The views of a scene show one set of named points, each view turned or mirrored, shifted and resized as a whole, with a little noise and some points left out.
(in the rows, 100 means zero)

Scene 1
View 1
vil: [113 100  97  76 115  79  82 105 101  83]
tem: [ 62  83  85 128 104 132  91  77  85  91]
duvut: [ 80 100 101 128 124 151 126 123 105 104]
fosem: [ 94  94  91  99 109 103 100 105 106  86]
binav: [ 84  92  90 116 126 127 100 100  94 106]
nefiz: [109 119 121 101 127 131 115 141 104  92]
nub: [ 64  73  74 121 101 110  67  51  74  92]
Bizu: [ 86  91  92 114 118 123 114 112 105 101]
derod: [ 91  88  87 110 125 112  90  95  89 104]
Zivi: [107 100  99  88 118  94  74  95  85  87]
Devi: [ 91  85  84  93 104  81  63  71  81  81]
Tiboz: [ 92  84  78  92 104  86  89  92 102  84]
razap: [ 76  86  87 136 135 147 127 116 103 120]
fid: [ 86  96  98 107 110 115  72  79  76  87]
View 2
razap: [109 101 108  90 111 106  86  92  81  74]
vil: [131 105  89  81  98 103 107  97 116 122]
derod: [107 101 100  92 114 113  95 106 101 100]
binav: [104 101 101  94 115 112  94 100  96  87]
nefiz: [118 118  75  87  96  92  92  78  87  83]
nub: [ 91  86 116 105 130 120 104 118 132 103]
duvut: [102 105  98  95 111  99  84  84  82  65]
Tiboz: [123  92 110  86 110 105 106 101 121 111]
tem: [ 91  91 109 105 126 108  97 103 119  84]
Zivi: [116 108  86  88 106 110 106 103 116 118]
fosem: [120 100 101  88 106  99 101  91 110  98]
fid: [105  95 102  96 117 109 101 104 119  99]
Bizu: [113 105  97  87 108 106  93  96  91  90]
Devi: [111  95 101  93 114 116 110 114 133 124]
View 3
fid: [ 98 112  78 119  97  99 104 110  87  85]
vil: [105 101 112 114 113  79  94  92 139  96]
nub: [ 71 131  60 130 116 105 120 113  70  89]
razap: [120  86 122 105 126 120 104 159  85  65]
Bizu: [120  95 114 106 122 112 108 139  96  69]
derod: [ 95  96 101 116 115 102  94 129  92  85]
duvut: [142  85 120 102 108 126 107 160  81  58]
Tiboz: [ 94 117 100 116 131  90 115 106 117  90]
Zivi: [100  99  99 116 101  84  91  97 118  95]
nefiz: [155  74 132  97  94 102  89 134 119  67]
fosem: [116 107 109 108 120  96 108 118 116  82]
binav: [109  94 104 110 114 111  99 139  85  76]
View 4
tem: [ 86 106  97 117 109  68 117  95  93  99]
binav: [ 80  99 109 110 103  92  99  91  92  97]
duvut: [ 78 119 124 116  98 101 102  83  84  78]
Devi: [107  80  84 102  98  81  96 106 107 128]
Zivi: [105  95  99 102  92  97  91 102  99 113]
fid: [ 93 101  91 105 104  81 103  90 104 118]
fosem: [104 100 105 108  91  99  93 103  92 103]
razap: [ 76 103 123 115 100  97 100  94  82  78]
nefiz: [ 93 121 122 101  87 125  87  79  90  94]
Tiboz: [108  87  96 109  93  88  93 112  93 111]
Bizu: [ 88 104 115 113  96  97  98  96  86  89]
vil: [112  89  99  97  84 109  83 104 100 120]
nub: [ 90  85  84 115 112  56 113 104 101 116]
derod: [ 83  91 106 106 103  91  96  96  98 103]
View 5
Tiboz: [ 87  89 129  75 111  95  89 107 127 105]
fosem: [ 97  92 112  83 110  96 102 101 112 107]
Bizu: [103  93  99  81 115 121 106 104  95 114]
Zivi: [ 83 117 117  95 107  87  87  99 126 108]
fid: [ 76 117 125  80 116 104  91 108 114 137]
nefiz: [116 106  72 109 111  95 122  89  88 108]
derod: [ 89 112 108  84 114 123  90 109 109 115]
tem: [ 82 101 127  65 122 126 102 117  96 148]
vil: [ 93 105 114  95 105  77  88  93 131  92]
duvut: [113  96  83  85 119 131 124 103  74 128]
razap: [108  91  89  80 118 140 110 106  86 114]
Devi: [ 70 111 137  77 108  92  67 108 145 102]
View 6
derod: [ 99  91  85  84  98 104 126  89  86 101]
duvut: [110  83 112 113 114  95 144  89 103  78]
nefiz: [113  96 105 102  92  79 121  87 119  67]
Bizu: [108  96  93 102 110  99 133  89  98  90]
nub: [ 87  85  72  89  95 134 126 114  64 119]
Devi: [ 92 107  60  77  81 117 107 108  78 107]
razap: [109  90 103 105 121  98 142  82  97  89]
Zivi: [ 99 104  72  77  78 100 108  98  94  94]
binav: [103  88  92  93 103 105 133  91  89  95]
Tiboz: [ 99 115  62  92 100 109 115 101  89 101]
fosem: [104 109  75  98  98 102 120 100  99  89]
vil: [ 98 118  62  67  80  95 101  90  97  93]
tem: [ 96  81  90 106 102 123 137 110  77 104]

In a view up to two points have been moved. Name them for each view, in the order of its rows, or write -.
view 1 | razap
view 2 | fid, Bizu
view 3 | -
view 4 | Zivi
view 5 | Devi
view 6 | vil
